Each row is a point on a tangle of strands that fork and nearly touch. The rows are in no order.
(in the rows, 128 means zero)
Two points are linked if the straight distance between their rows is under 68. Some points are linked to none.
q562: [133 119 111  86 141  89 112 134 123 111  78 143  99 171 187 152  30 139
 162 163]
q602: [129  77 130  97 134 105 110 163 101 136 107 158 172 185 152 184  97  77
 192 131]
q842: [130 165 127  88 110 153 147 144 156  87 104 179 109 100 173  81  97 128
 104 119]
q754: [153  69  93 141 133 127  93  95 128 183 136 136 160 158 129 155 171  72
 156 182]
q466: [145  82 121 132 115 115 103 120 151 175 179 162 178 124 143 118 176  85
 155 193]
q648: [126 109  88 130 144  87  67 109 135 167 132 131 127 151 114 136 115 157
 169 186]
q205: [149  97 123 102 118 151 129 163 151 135 141 192 194 139 152 138 173  28
 149 120]
q915: [150  57 131  85 114 110  78 136 140 123 114 165 162 148 195 119 137  85
 181 177]
q554: [121 131 136 150 129  89  57  70 167 136  98  65 121 124 116  83 158 175
 128 162]
q352: [125 100 138 102 103 123 109 152 119  80  98 133  91  99 178  86 110 147
 119 142]
q329: [150 105 120 155 122 136  88  67 172 160 132 119 156 117  96 125 179 114
 116 163]
q829: [145 162 112 112 130 187 123 146 131  89  93 161 100 103 127  84 176 112
 104  77]
q922: [145  94  96 147 142  82  77 102 146 187 170 136 149 149 112 149 145 119
 177 200]
q491: [134 119 135 162 158  96 112  93 119 167 141  67 127 142  69 160 130 165
 130 127]
q422: [147  90 101 152 132  86  88  98 150 195 173 138 161 147 126 137 162  99
 166 214]
q25: [133 108 140  93 118 110 116 159 158 130 151 196 176 125 159 128  85 102
 149 146]
q593: [113 149 128  99 123 155 173 134 106 112  85 137 118 152 172 140  60 120
 117 116]
q292: [111 152 126 134 126 138 144 118 121 144 138 128 135 126 105 132 104 151
 111 121]
q730: [128 134 154  88 104 108 187 196 125  81 116 166 117 144 190 159  37 102
 131 102]
q484: [115 158 106 146 150 118 128  86 121 163 115  95 113 152 106 144  92 171
 123 150]
q616: [107 113 140 106 119 138 154 207 101 108 125 167 160 151 125 161 124  72
 136  67]
q817: [105 152 132 141 129 156 159  98  90 103  86  56  81 131 143 108 135 157
 119 121]
q426: [118 128 148 135 129  69 102 122 154 152 183 123 137 105 107 102 122 183
 136 159]
q634: [125  82 119 115 112 126  65 110 138 135 111 130 142 124 148  93 159 131
 140 169]
q901: [128 123 127 105 119 151 134 160 127 121 135 173 158 118 131 122 121 105
 124 106]
q674: [115 127 136 142 131 105 109  97 102 120  99  55  89 130 130  97 137 185
 132 136]
q968: [142 162 127 146 142 177 139 118 133 116 117 124 106 101  88 117 188 120
  90  70]
q955: [112 160 131 131 112  96 173 147 114 123 154 125  95 128 161 121  61 176
 120 158]
q482: [121 132 153 128 119  97 138 173 127 127 192 137 137  92 114 111 135 161
 120 117]
q255: [151 118 139 173 138 117  96  45 187 149 128  87 150 107  70 141 178 134
  97 137]
q350: [115 105 129 133 129  99  82 108 104 127 101  73  96 130 130 107 138 181
 142 151]
q751: [148  54 131  78 120  98  67 140 141 105 100 164 144 146 199 132 101 109
 176 177]
q53: [140  83  98 156 134 153  81  63 124 153  92 104 142 142  91 164 164 100
 126 157]
q40: [121 147 117 149 147  76  95  90 146 172 140  97 119 144  90 132 102 189
 138 166]
q62: [110 153 119 122 133 188 171 113  98 111  78 117 112 150 137 130 107 113
 101 103]
q494: [143  89  81 124 155 119  78  97 130 173 104 142 149 182 122 170 113  95
 179 173]
q733: [126 129 139 143 129  72  86 101 170 171 185 133 153 117 102 113 138 166
 142 181]
q116: [123  91 124 109 121 112 110 150  97 108  93 135 104 139 171 118  80 142
 143 152]
q547: [131  87 133 142 136 166 108 119 105 121 115 103 136 121  89 141 198 111
 120 101]
q132: [120 168 140 144 132 127 151 110 145 154 162 115 132 108  94 121 123 160
 102 115]
q997: [127 131 142 108 103 113 165 195 124  86 144 168 101 109 171 118  75 133
 113 117]
q551: [124 139 134 106 110 121 104 147 178 116 160 188 135  85 142  69 138 145
 116 145]
q927: [109 126 132 116 126 126 150 156 100 134 133 147 140 141 138 143  77 141
 129 128]
q190: [108 171 108 150 139 119 173 119  75 140 135  80  79 171 139 164  72 167
 142 148]
q636: [128 152 155 153 148  49 118 110 139 145 163  65 108 121 115 116 120 199
 135 137]
q560: [126 114 105 111 137 162 100  91 137 142  63 146 151 156 141 136  92 112
 130 141]
q498: [117 145 125 103 120 136 170 140 104 103  92 140 104 152 188 141  40 129
 132 137]
q574: [120 136  95 129 126  75 120 129 122 111 102 124  55 152 177 122  37 180
 147 191]
q572: [123 137 140 115 103 117 175 198 104  91 151 150  96 106 156 116 101 131
 117  98]
q45: [121 112 135  94 114 148 140 214 118  93 121 186 157 134 131 143 144  68
 141  64]
q52: [147  77  90 134 141 125  86  97 132 175 123 140 158 172 132 160 144  79
 177 187]
q724: [112 161 127 142 124 137 124  78 146 143 103 100 118 118 115  99 118 162
 103 139]
q424: [140 119 128 157 126 117  83  53 189 164 135 108 157 112  84 119 168 135
 109 166]
q83: [120 124 150 135 125  81 116 142 125 142 181 119 132 102 110 110 128 180
 133 138]
q93: [120  84 145 103 112 106 143 209  94  87 128 158 123 125 160 143  86 108
 137 104]
q750: [141 105 130 157 128 146 135 139 136 155 179 149 172 114  67 164 189  79
 122 108]
q113: [125 108 106 151 155 166 111  82 105 155  76 115 135 171  89 184 116 112
 117 138]
q46: [136 118 126 103 119 159 130 198 126 110 135 191 162 127 131 130 169  70
 136  74]
q793: [121 139 108 131 144 163 136  95 131 158  94 149 155 159 106 166  83 105
 112 127]
q27: [145 198 113 114 121 161 165 180 129  81 123 182  90 100 149  86 136 119
 113  79]
q54: [116 136 118 125 133 195 142 115 103 113  75 126 119 137 113 129 143 107
 100  91]
q534: [119 123 124 104 135 127 131 146 114 140 113 162 155 159 136 157  72 118
 139 130]
q797: [125 129 137 137 129 109 130 145 134 169 189 154 171 114  88 135 121 136
 131 135]
q519: [130 184 124 123  98 127 200 182 133  69 158 160  76  95 173 101  88 136
 110 116]
q739: [137  85 139  83 104 131 114 190 125  82 109 171 136 115 176 114 127  96
 139 108]
q8: [145 135 114  98 122 190 107 151 134  87  92 163 123 108 144  82 173 103
 112  88]
q650: [117 138 124 125 105 125 162 134 103  89 108 109  67 129 186 109  68 157
 126 159]
q199: [ 97 145 136 132 119 149 194 174  63  92 128 116  96 144 140 143 118 119
 123  90]
q420: [138  79 130 100 102 146  80 138 158 114 137 165 155 107 168  84 180  98
 139 165]
q958: [141 193 124 131 141 169 172 176 107  95 137 159  96 110 107 110 165 117
 114  64]
q637: [136  90 104 149 140 157 104  91 110 163 101 122 149 158  87 180 141  97
 129 146]
q707: [109  99 135 108 124 151 149 178  94 120 107 157 159 162 134 165 109  88
 136  86]
q326: [103 117 122 132 140 147 142 131  52 122  83  92 103 173 126 157 103 135
 136 120]
q613: [139 183 124 111 112 142 186 186 126  74 139 172  81 100 166  95 108 126
 113  95]
q37: [126 159 123 110 116 162 131 121 151 106 101 145 110  94 141  72 142 142
  99 116]
q649: [134  67 118 118 126 125 113 147 111 153 131 154 180 160 145 165 145  61
 172 141]
q244: [134 155 136 177 160  78 108  58 165 168 132  58 124 137  75 155 124 176
 114 133]
q682: [131  92 126 127 112 136  69  95 154 137 119 124 146 114 132  90 177 126
 136 166]
q806: [130 110 127 137 131 182 119 124 108 120 108 118 128 120  87 138 186 104
 104  86]
q408: [115 186 129 132 130 148 182 164 125 133 166 156 132 109 107 126 119 131
 100  84]
q414: [112 107 131 106 127 162 135 156 118 130 102 165 179 161 123 168 121  65
 135  91]
q135: [123 125 107 113 133 121  98 105 143 154 109 156 148 150 135 130  77 143
 143 167]
q548: [142 116 132 159 134  86  91  89 175 186 184 121 162 118  86 129 159 142
 142 177]
q951: [114 207 139 139 117 123 164  86 168 105 126  83  91  94 143  67 133 171
  99 125]
q173: [149  80 122 116 116 149 131 152 143 151 146 171 195 147 144 150 179  31
 148 134]
q371: [117 208 134 148 111 142 181  83 150  90 124  67  77 103 150  74 141 161
 110 115]
q242: [108 162 128 148 109 125 195 128  80  97 138  75  73 134 165 132  98 162
 136 137]
q740: [150  95 109 166 131 148  82  54 155 162 109 113 152 131  84 159 171 103
 114 165]
q570: [131 134 121 112 126 159 121 162 140 116 146 174 147 100 114 107 163 107
 116 104]
q337: [142  99 119 151 127 130 110 103 133 174 158 131 164 129  89 152 159 105
 136 150]
q353: [129 172 115 121 123 180 129 122 146 103  92 143  99  96 131  76 164 128
  96  96]
q92: [129  90 119 100 145  97 116 170  95 143 108 151 158 183 145 185  79 104
 176 131]
q879: [112 164 127 131 139 172 184 171  92 110 128 144 118 138  98 143 144  97
 106  61]
q237: [162 133 106 131 125 178 111 129 164 128 145 180 154 102  95 116 208  77
 109 101]
q125: [115 171 166 150 126  51 121  91 177 112 133  45  95 109 142  65 129 196
 114 143]
q872: [130 149 138 103 108 119 131 160 163 100 156 182 121  81 152  72 113 154
 106 135]
q701: [141  99 157  74 115  99 135 176 124  93  94 163 134 148 183 160  51 106
 151 125]
q159: [135  89 136  97 102 128 104 175 134  91 138 183 139 100 165  97 139 110
 135 124]
q416: [145  81 117 135 125  93 103 127 144 188 185 162 175 139 140 128 157  86
 168 203]
q805: [108 143 119 123 110 134 149 117 104  98  92 106  85 136 174 106  74 158
 124 150]
q318: [137 103 122  83 142  96 104 146 114 114  75 147 123 169 180 164  51 123
 171 147]
q732: [113 161 137 160 144  85 154 102  98 132 133  37  79 149 130 133 112 185
 140 137]
q312: [137  84 131  93 107 139  89 157 147  97 125 174 146  99 167  88 157 111
 134 138]
q129: [110 117 137 119 104 104  84 106 139 106  94 101  93 106 154  74 131 180
 124 165]
q299: [119 191 148 142 119 105 135  91 176 118 130  73 106  96 128  70 143 176
 100 125]
q288: [121 145 140 129 111 107 179 213 101 104 178 153 107 103 130 125 109 136
 120  91]
q605: [125  93 141  92 110 128 128 193 112  86 110 168 133 117 164 130 102 102
 134 101]
q430: [160 131 148 176 147 118 119  56 185 140 143  88 146  98  62 154 182 131
  86 109]
q741: [117 146 116 132 138 172 142  94 128 151  94 139 146 144 112 148 101 120
  99 119]
q542: [110 140 135 139 140 167 161 164 102 126 137 139 135 134  75 160 162  93
 108  67]
q663: [117 178 148 158 132  49 151  96 138 118 151  32  74 138 150 106 102 206
 142 148]
q550: [113 158 145 142 114 121 204 174  84  91 162  98  79 112 143 127 121 156
 125 100]
q213: [133  68 115 142 134 115  77 110 104 158 132 105 139 143 107 141 168 130
 155 155]
q319: [125 131 135 134 128 142 105  94 153 133 124 119 135 101 107  94 160 143
 109 126]
q566: [150 108 114 119 120 180 105 128 156 122 130 170 154 104 121 108 208  71
 121 109]
q241: [136 137 161 141 143 116 130 159 118 116 179 105 124  87  91 109 191 145
 123  70]
q781: [139 134 133 172 157  71  91  57 175 172 140  66 138 135  70 143 144 167
 122 144]
q582: [120 130 128  89 124 171 144 165 106  83  74 155 127 131 166 119 119  95
 121  87]
q615: [128 113 170 147 146  68  93 106 150 133 161  63 127 104 111  99 176 177
 132 112]
q501: [114 100 117 120 150 105 124 168  76 144 121 141 138 181 125 186  72 125
 165 130]
q144: [136  72 129 150 133 135  84 103 106 148 127  90 148 133 103 143 191 114
 148 143]
q954: [106 155 133 139 111 142 206 185  70  77 151 110  76 128 146 131 123 124
 123  85]
q513: [115 181 135 152 138 170 190 103 100 115 120  79  96 130 113 131 142 134
  98  89]
q974: [110 142 138 149 128 117 140  90  96 116  89  34  74 134 144 107 132 176
 125 133]
q987: [107 114 121 123 144 161 139 126  76 131  74 115 128 180 119 168 103 114
 130 116]
q811: [118  95 115 120 122 116  70 107 108 123  79 101 104 135 146 106 124 163
 143 164]
q777: [128 173 132 173 148 122 154  60 141 160 119  64 111 142  85 154 107 163
  94 129]
q881: [144  71 122 102 118 122  86 126 143 145 127 164 170 138 175 120 149  82
 167 180]
q95: [117 172 133 132 119 147 165 123 115 101 122  96  89  97 138  90 143 154
 109 101]
q810: [129 192 127 138 113 145 188 137 121  59 140  95  54  91 164  76 159 150
 125 102]
q305: [129 115 128 124 120 131 135 168 142 153 192 178 184 113 104 132 149  93
 137 120]
q952: [113 143 145 141 120  98  84  74 157 120  92  55 104 113 128  68 155 180
 112 145]
q184: [150 117 126 175 143  83  82  61 185 191 175 103 154 125  71 152 157 136
 134 177]
q990: [156 120 142 145 137 146  97 101 164 125 144 107 138  86  88 106 223 115
 105  98]
q382: [154 160 119 140 142 177 119 131 139 111 119 146 120  99  83 111 205 106
  97  73]
q71: [111 179 108 128 131 118 147 105 135 153 119 139 118 153 141 136  42 163
 122 165]
q464: [104 153 126 135 123 169 185 115  72  96  97  79  81 139 148 121 126 140
 117 111]
q928: [119 171 139 165 127  78 164  93 114 127 139  41  76 138 146 115 107 191
 140 143]
q735: [151  75 107 121 127 177  98  91 143 149  91 146 176 149 133 152 171  56
 131 152]
q84: [145 195 117 126 130 163 162 166 121  95 124 156  86 101 117  85 158 129
 113  75]
q556: [123 116 129 111 126 155 126 136 134 140 129 171 172 129 120 137 124  97
 125 120]
q285: [123  62 137 110 111 120 102 175  87 106 127 133 134 122 148 123 145 122
 150 125]
q758: [135 174 123 122 132 164 166 205  92  79 124 159  98 128 118 116 168 100
 119  56]
q402: [159 140 154 166 159 125 140 104 160 140 178 108 145  96  50 157 190 125
  96  76]
q351: [111 142 131 130 127 129 150 146 102 143 147 138 133 137 114 136  89 146
 120 121]
q149: [117 212 133 156 122 154 204  85 133  92 135  65  83 113 142  99 138 157
 108 105]
q609: [151 104 152 159 147 132 108 101 147 134 153  84 142  96  76 133 216 121
 108  90]
q584: [123 155 134 169 164  90 139  85 109 152 126  36  91 155 100 153 119 187
 129 130]
q170: [116 140 139 128 122 142 138 123 112 113 124  99 111 101 121  97 149 154
 113 102]
q653: [120 158 129 147 143  68 116 102 130 163 150  87 109 136 107 124  99 202
 133 154]
q947: [125  77 139  98 107 119 100 156 111  86  81 135 100 121 185 106  94 141
 133 150]
q431: [144  66 116 127 127 144 120 133 124 167 145 154 190 151 135 159 171  44
 156 151]
q477: [141 142 129 123 125 151 116 144 143 120 142 149 126  89 111  90 174 128
 116  97]
q180: [121 180 122 110 127 179 186 188 110  88 109 170 114 136 145 129 120  89
 117  61]
q369: [121 141 133 131 128 133 142 156 141 156 192 176 175 113  95 141 115 119
 123 113]
q373: [142 124 146 142 123 114 100 106 176 153 186 128 161  88  91 102 185 133
 117 133]
q4: [113 182 167 150 130  79 130  91 180 104 133  52  98  96 144  60 143 185
 102 123]
q647: [132 170 152 156 143 111 144  93 166 161 173 103 141 102  76 127 136 159
  97 105]
q354: [130 121 106 107 135  88 108 133 119 114  90 140  81 159 182 133  40 166
 153 178]
q599: [122 128 157 150 147  58 104 111 131 146 161  62 120 117 105 112 140 198
 140 128]
q171: [149 121 118 175 156  79  83  56 174 179 152  87 147 136  66 162 158 150
 131 165]
q269: [132 186 138 154 146 177 188 104 119 113 127  83  92 117  94 129 162 129
  86  71]
q43: [136 118 133 161 146 110 114  95 130 173 151  96 149 131  67 162 140 148
 124 127]
q880: [125 113 106 111 135 138  91  93 138 149  91 150 152 151 144 130  96 128
 139 166]
q152: [121  66 140 126 117 118  94 155  74 119 127 106 128 125 127 133 151 137
 153 133]
q962: [118 145 120 148 139 174 154  97 123 140 106 125 138 135  86 158 122 118
  88 105]
q338: [115 114 138 140 135 157 147 159  90 133 145 127 147 133  80 162 159 102
 115  82]
q16: [124  75 133 137 139 107  87 133  84 146 133  95 132 137 108 142 153 152
 161 137]
q372: [143 137 150 151 141 114 107  91 178 151 167 101 148  94  81 111 180 145
 114 114]
q849: [156 105 112  98 118 187  94 134 155 109 107 174 160 113 146 102 192  67
 125 112]
q943: [131 140 138 131 125 149 117 118 140 116 128 111 118  88 105  96 176 141
 107 102]
q975: [118 105 130  91 124 170 124 147  99  97  73 144 141 141 159 133 116 100
 130 101]
q69: [105 166 120 108 126 178 191 130 107 100  87 131 111 156 166 135  80 112
 115 109]
q889: [130  99 114 126 135 124 103 126 125 169 136 149 171 154 118 154 118 104
 156 156]
q101: [117 140  92 144 157 133 111  89 108 162  93 104 111 171 101 163  87 154
 128 152]
q21: [109 174 131 113 118 138 196 171 110 114 136 162 125 137 158 143  63 122
 112 103]
q606: [128 105 163 144 133  93  97 126 133 125 163  79 130  92 110  96 182 167
 131 114]
q514: [135 117 141 164 144 157 138 100 128 143 139 109 141 114  54 174 175 116
  91  89]
q57: [149  80 110 151 129 131 104  98 137 179 151 132 172 145 107 156 170  80
 141 176]
q2: [138  82 102  97 139 104  73 124 126 144 105 154 148 169 160 146  94 107
 187 173]
q721: [110 175 134 145 122 118 145  88 134 127 113  74  94 122 133 101 115 177
 110 142]
q489: [122  75 135 107 112 132 105 181  96 105 135 144 149 116 142 124 159 101
 148 107]
q979: [114 136 148 124 122 111 155 188 103 127 184 154 134 102 108 132 126 137
 121  94]
q202: [133 154 133 134 134 144 147 144 130 141 165 141 145 106  77 135 155 123
 104  85]
q462: [120 163 129 171 148 148 164  68 118 147 104  70 108 149  76 173 114 146
  96 117]
q115: [137 105  77 140 159  82  68  98 144 187 148 138 136 162 108 156 129 127
 182 196]
q633: [113 151 127 113 117 124 105 103 179 144 134 163 148 114 132  93  95 158
 115 165]
q517: [127 113 161 131 135 101 119 147 104 120 165  97 120  93 104 111 178 158
 131  95]
q549: [115 113 122 125 136 194 133 128  98 113  85 128 131 135  97 140 159  94
 104  89]
q925: [165 157 108 131 135 184 117 143 152 120 132 183 139 101  88 114 199  91
  99  80]
q850: [133 140 134 173 170  95 127  87 109 164 137  53 105 153  74 172 124 178
 130 125]
q567: [142 135 143 170 146 147 127  73 153 138 130  95 136 110  60 155 170 129
  86 101]
q839: [125 120 105 116 149 129 110 119 112 160 102 154 154 177 128 175  71 116
 154 143]
q792: [111 125 141 130 106  93  86  99 138 102  92  70  86 108 152  68 143 189
 122 159]
q885: [116 127 153 134 109 110 154 158  93  83 135  87  70  98 156 101 129 165
 125 116]
q937: [136 168 138 177 158 100 133  53 163 170 128  65 121 140  75 153 118 170
  96 127]
q535: [119 163 134 130 101 109 190 154 127  99 162 134  79 107 177 110  59 159
 114 150]
q845: [111 113 118 123 137 124 127 137  71 126  91 100 100 162 147 150  88 153
 148 138]
q543: [138 140 152  72 115 133 156 192 147  89 112 197 157 130 168 143  82  76
 134  78]
q759: [117 146 137 135 124 125 106  79 168 140 116 100 129 107 108  91 143 158
 106 138]
q18: [140 116 151  72 118 115 131 162 156 118 131 201 185 127 167 144  83  84
 153 127]
q976: [109 108 134 112 102 114  95 129 132 103  94 120 101 108 160  79 117 169
 120 154]
q515: [143 106 114 139 128 172 131 116 149 153 140 163 172 123  93 154 159  71
 113 125]
q787: [123 182 133 136 113 145 187 138 114  78 133  93  64 101 149  89 143 151
 111  99]
q218: [151 123 120 100 120 156 115 186 150 113 149 205 169 114 136 117 176  64
 139  94]
q892: [106 112 108 130 151 111 132 157  64 148 121 121 117 185 118 184  78 143
 157 131]
q188: [117 139 155 142 107  95 178 165  89  86 162  85  62  98 153 109 116 167
 118 117]
q651: [146 133 165 147 158 115 127 140 135 128 183  94 135  93  80 121 206 131
 119  65]
q592: [132 112 110 111 135 177 109  90 146 145  77 159 169 145 132 139 117  88
 119 135]
q529: [130  94 125 103 121 103 102 142 153 148 159 185 181 134 150 124 109 107
 160 175]
q983: [139  89 110 120 131 183  95  81 137 137  70 149 169 149 127 150 141  74
 121 136]
q239: [134 105  85 117 161 120  89 106 127 176 102 149 151 183 120 179  88 105
 167 163]
q712: [134 110 119 122 125 156 114 124 150 152 143 162 171 116 105 124 146  99
 122 129]
q564: [117 158 139  98 115 135 193 179 122  96 126 162 126 139 173 144  52 106
 119 103]
q106: [129 142 133 153 128 113  82  67 181 159 126 106 139 113  93 109 145 159
 111 159]
q933: [125 179 137 142 138 146 172 154 130 140 173 140 138 110  77 141 138 127
  92  80]
q121: [141 104 117  88 124 180  97 148 136  93  93 167 146 112 152  93 173  86
 127 106]
q453: [139 112 133 162 141 127 113  95 145 165 157 116 159 116  66 158 162 119
 112 131]
q871: [114 178 158 157 131  40 138  97 159 113 145  35  82 120 150  87 112 209
 130 151]
q461: [114 203 131 160 131 161 206  89 111 108 134  65  84 129 129 129 136 142
 106 103]
q456: [100 151 132 136 126 162 194 139  65 100 116  87  88 149 141 135 117 133
 122 106]
q552: [146  69 127 104 103 132  88 133 157 139 148 164 170 122 187  95 183  73
 158 184]
q30: [125  99 131 119 117  89 103 149 138 151 168 175 163 124 136 125 104 137
 154 171]
q166: [112 159 105 138 120  83 136 117 117 126 117 102  61 145 168 122  58 190
 141 186]
q306: [143 101 109 125 127 189 121 120 140 136 113 164 173 132 103 153 170  57
 114 115]
q667: [139 118 168  72 109  95 158 191 134  81  97 161 121 142 191 169  39  95
 139 107]
q626: [133 152 123 101 129 171 155 182 118  82  95 177 114 125 148 110 135  97
 116  68]
q301: [159 138 140 165 140 138 135 102 168 149 180 135 159  92  54 149 188 112
  93  98]
q358: [124 118 115 147 137 129  95  75 136 160 102 101 134 135  91 135 129 148
 122 153]
q65: [133 107 121 111 134 182 134 134 138 137 105 171 179 151 112 171 146  47
 126  98]
q361: [110 191 120 131 131 179 203 170  94  95 123 149 103 142 124 132 131 102
 107  67]
q973: [125 113 139 121 100 115 163 158  95  75 109 121  73 123 193 120  70 141
 127 147]
q246: [134  72 138 148 133 149  98 106 106 144 125  92 145 120  90 144 198 110
 130 115]
q436: [121 100 147 130 108  95 121 144  93  89 124  79  68 101 159  95 125 176
 130 146]
q666: [151 110 117  97 121 159 122 158 169 135 151 203 179 114 142 116 176  53
 141 121]
q639: [111 166 123 148 120  67 140 114 124 127 145  84  75 133 151 118  71 203
 137 176]
q619: [121 156 124 105 116 154 134 131 142 104 105 157 116 102 158  81 115 139
 105 119]
q731: [138 142 149 157 144 101 118  78 178 163 164  99 151 106  80 124 156 158
 106 119]
q365: [134 129 147  66 123 130 137 170 159 116 121 203 181 136 160 143  83  79
 148  99]
q745: [127 141 140 102 107 114 151 175 147  99 145 179 112  95 167  92  77 143
 112 134]
q761: [124  75 124 115 111 119  67 123 111 121 102 112 122 125 149 104 150 153
 144 160]
q697: [139  93 140  85 128  95 119 161 109 106  91 155 129 162 178 160  55 114
 165 134]
q302: [110 146  96 145 153 104 142 128  67 148 114  78  75 171 129 171  83 169
 154 144]
q226: [161 122 127 142 126 157  98 107 176 131 148 129 141  87  97  99 231 102
 109 113]
q187: [150  95 116  79 149  99  84 125 139 144  97 169 161 180 169 170  80  89
 198 164]
q249: [134 122 137 133 118 114  92 111 177 151 179 147 163  94 112  93 173 134
 128 159]
q747: [137  63 126 102 129 109 112 160 112 149 128 156 186 180 149 175 127  64
 188 138]
q905: [105 182 101 148 128 119 180 117  91 137 135  96  86 170 155 161  50 171
 142 161]
q437: [134 142 144  76 118 140 156 181 144  82 103 191 136 121 177 125  82  91
 127  88]
q134: [119 115 140 128  96  92 128 145 111  84 110  96  56 103 175  89 103 176
 123 161]
q339: [145  90 125 118 116 122 109 145 159 157 183 181 184 113 146 109 172  79
 149 163]
q618: [127  99 141 114 106 104 155 180  92  81 109 131  83 132 184 139  57 132
 129 131]
q819: [115 160 122 159 142 168 164  82 112 142 101  95 112 145  88 159 120 132
  83 114]
q763: [138  95 126 142 124 140 133 153 132 163 183 162 187 121  95 146 175  72
 135 119]
q932: [147 149 134 146 137 142 133 126 159 150 184 152 156  91  62 134 179 115
 105  96]
q523: [137  79 113  92 126  96  74 131 127 124  96 151 132 149 174 131  90 130
 174 171]
q509: [119 174 132 126  94 121 208 166 124  78 172 143  76 104 184 116  60 141
 118 138]
q676: [120 153 121 114 115 115 185 144  98 103 108 127  89 160 196 152  26 137
 137 154]
q228: [136 172 133 146 143 172 162 118 122 122 127 115 106 112  82 125 167 124
  93  72]
q411: [125 124 105 148 148  76  78  92 141 175 138 110 125 146  91 138 128 171
 157 174]
q200: [142  99 110  72 154  92  90 138 122 133  78 152 139 185 168 177  59 108
 190 145]
q930: [110 177 107 139 136 111 142  98 125 163 118 113 113 150 123 136  65 174
 120 157]
q169: [106 168 123 137 111 125 159 103 119 111 104  88  84 127 158  98  98 178
 118 149]
q298: [153 108 118 141 118 166  91  92 177 140 136 138 156  98 107  98 215  93
 106 138]
q888: [105 108 128 105 133 166 136 143  84 114  73 128 130 161 147 145 110 107
 126 107]
q146: [111 136  99 139 157 101 134 144  69 151 122 103  94 181 120 180  73 163
 152 142]
q450: [128  86 153 104 104 101 149 211  97  76 115 146 100 134 180 156  62 109
 134 113]
q442: [137 160 132  72 118 146 155 166 150  83 103 192 127 112 177 108  83 103
 112 102]
q137: [128 110 133 134 125  94 108 136 142 170 191 160 169 115 106 125 121 141
 149 165]
q583: [144  84 132 101 107 119 109 171 155 132 176 194 178 108 164 108 160  75
 157 154]
q565: [115 106 122 112 127 111 124 149  88 111  91 129 105 156 163 141  65 145
 151 148]
q537: [114 169 125 143 120  81 155 125 124 141 162 110  96 127 141 120  67 193
 125 160]
q898: [147 129 161 158 165 127 135 112 139 128 166  87 134  98  64 142 203 125
 100  67]
q294: [155  76 105 129 119 176 103  98 149 145 113 145 173 134 136 134 193  58
 124 153]
q738: [118 157 103 113 138 125 127 106 144 160 107 162 145 157 138 140  50 142
 128 156]
q380: [140  96 123 130 111 150  83 104 158 141 135 137 155 103 130  94 200 100
 128 151]
q406: [128 124 135 115 111 122  97 132 178 137 172 176 153  89 129  82 155 135
 124 151]
q749: [115 184 127 123 121 143 195 162 119 128 161 154 122 119 128 130  88 138
 108 102]
q126: [119 124 101 147 151 149 113  80 104 157  76 102 116 171 101 170 104 135
 123 141]
q111: [110 168 109 137 118 117 192 136  88 113 129 112  83 162 181 150  39 156
 140 155]
q276: [121 111 146 158 143 145 138 128  99 144 150 100 142 128  60 174 167 115
 109  93]

Follow the links from the first point to the second, and from the first to the third. Name the last point that the two ways share.
q759; q930; q430 -> q424
q933; q380; q241 -> q898
q226; q599; q408 -> q898
q95; q650; q514 -> q759
q810; q414; q113 -> q943
q126; q542; q759 -> q424

A fork is a point with three links, a tip a point with one. Leave the first point through the second and follow the links. Name the first fork or tip that comes.
q361; q879 -> q424
q947; q352 -> q554
q537; q639 -> q318
q380; q298 -> q898
q797; q369 -> q750

Name the points in between on the shortest way along the links from the first point to the second, in order.
q218; q892 -> q666 q205 q173 q431 q649 q747 q602 q92 q501
q436; q464 -> q885 q188 q550 q954 q199 q456
q132; q52 -> q292 q351 q927 q534 q839 q239 q494
q885; q634 -> q188 q550 q954 q199 q456 q464 q817 q974 q674 q350 q811 q761
